The views of a scene show one set of named points, each view turned or mirrored, shifted and resized as a whole, with a little noise and some points left out.

Scene 1
View 1
z89: [  3  -6  -7   4 -17 -10 -16  -8 -24]
z883: [-10  -8  11  11 -11   3   6 -35   9]
z391: [ -3  10  23   2 -15  20 -13 -18   4]
z777: [  3  -3   4   5   5   9   2  -3 -23]
z640: [ -5 -14   5  12   6   1  17 -23  -2]
z558: [-10   4   5   7 -11  21 -10 -32   3]
z341: [-14   7  -1   7  -5  36 -13 -41   2]
z346: [ -7 -15 -17  13  -1  -5   3 -31 -15]
z76: [ -4  -9   8  11 -13  -6   1 -26   2]
z247: [ -8 -11  10  12   9   9  19 -29   5]
z929: [ -4 -10 -23  10 -14 -10 -12 -27 -21]
z155: [ -5  -3  -5   6  -1  11  -3 -19 -16]
View 2
z247: [ -9 -13  21  -2  -8  -3 -10   6  -8]
z929: [ 30  14  -2  20   0  39   4 -18  16]
z346: [ 18  17   2  13  -1  16   2 -12  12]
z883: [  3 -20   7  12   7  17 -13  13  -6]
z391: [ 13 -34  19   4  -7  54  -7  -4 -13]
z89: [ 32  -6  10  21 -18  53   9 -18  24]
z640: [  0  -7  20   6 -11   2  -5   2   4]
z777: [  7 -10  34  -3 -31  34   8 -21   4]
z341: [  4  -9   4 -10  16  41 -15 -11 -43]
z558: [  7  -8   9   0   5  35  -8  -8 -19]
z155: [ 11   0  17   1 -11  35   1 -18  -5]
z76: [ 10 -20  10  19  -3  22  -8   9   6]
View 3
z391: [-20  -2  -1   8  -4 -25  11  20  15]
z640: [ -5 -22   7  17 -13   2  -2   4  12]
z929: [-15  -2   8  -4   6   4  18 -17  19]
z155: [-13 -10  -8   6   3  -4  10   4  12]
z76: [-12 -11  16  11 -14 -12   6   3  19]
z247: [ -6 -26  -2  26 -20  -3  -3   8  12]
z558: [-21  -7 -13  19  -8 -22  14   7  21]
z89: [-13   0  17 -11  12  -5  15   4  11]
View 4
z929: [  6   0 -20   5 -53 -16  -2  16   9]
z883: [ -6   7 -17   7  -9 -19  12  -8  12]
z640: [-12  -1  -4   5 -23 -18   2 -17  -3]
z777: [ 18  12  11   5 -18  -4 -17  -3 -10]
z76: [ -4  13 -17  -1 -21 -19   5  -5  11]
z341: [ 17  -8 -16  29  -1  -6  14  15   5]
z558: [ 12   5 -14  18  -4  -8   8   8   9]
z89: [ 15  18 -12  -8 -47 -14 -14  13  11]
z391: [ 20  20 -11   5  -7  -7  -2   8  10]
z346: [ -5  -8 -14   6 -47 -19   1   3   4]
z155: [  3  -5 -10  15 -27 -11   1   5   1]
z247: [-11  -1  -2  11  -9 -16   5 -20  -3]
View 5
z341: [ 10  -1  -8 -11   2  44 -17  -6  15]
z929: [ -4  -3 -11   4   0  -1  -8   8 -32]
z76: [ 18   5  -9  14  14   7 -18  -1  -5]
z346: [ 12 -14 -22   1  -8  -2  -8   2 -24]
z89: [  3   2  10   4   9 -14 -14  -3 -33]
z391: [ 18  11  13   3  19  12 -23 -11   3]
z777: [ 25  -6  15 -14  -3  -9 -15 -20 -14]
z640: [ 41 -14 -20   0  -5  -5 -14  -8  -4]
z558: [ 17   3  -6   0  10  28 -20  -6  10]
z883: [ 34  -1 -22  14  11   9 -18  -2   5]
z247: [ 49 -14 -21  -1  -5   5 -15 -12   8]
View 6
z640: [ 29  -9  -6  20 -27  19  12  -2   2]
z883: [ 17 -18 -19  13 -42  14   7  19   3]
z341: [-20 -25 -35   5 -20   8  -3   4  18]
z929: [ 20 -15   3  16  -2  34 -13  29  31]
z155: [13 -8 -6  7 -4 13 -3  6 16]
z247: [ 23 -10 -16  18 -35  14  15  -9  -5]
z346: [ 24 -16   1  25  -9  35  -3  12  22]
z89: [ 28   1  12   0   2  15 -11  36  26]
z777: [26  9  4 -1  0  1  2 -1 12]
z76: [ 26 -12  -9  10 -35  15   4  27   7]
z558: [ -5 -18 -26   2 -26   6  -2  16  13]
z391: [  7  -4 -15 -12 -20  -7  -4  25  10]

In a view up to two points have been moved. Name them for each view, in the order of its rows, or write -.
view 1 => z391
view 2 => z558
view 3 => -
view 4 => z777, z155
view 5 => z76
view 6 => -
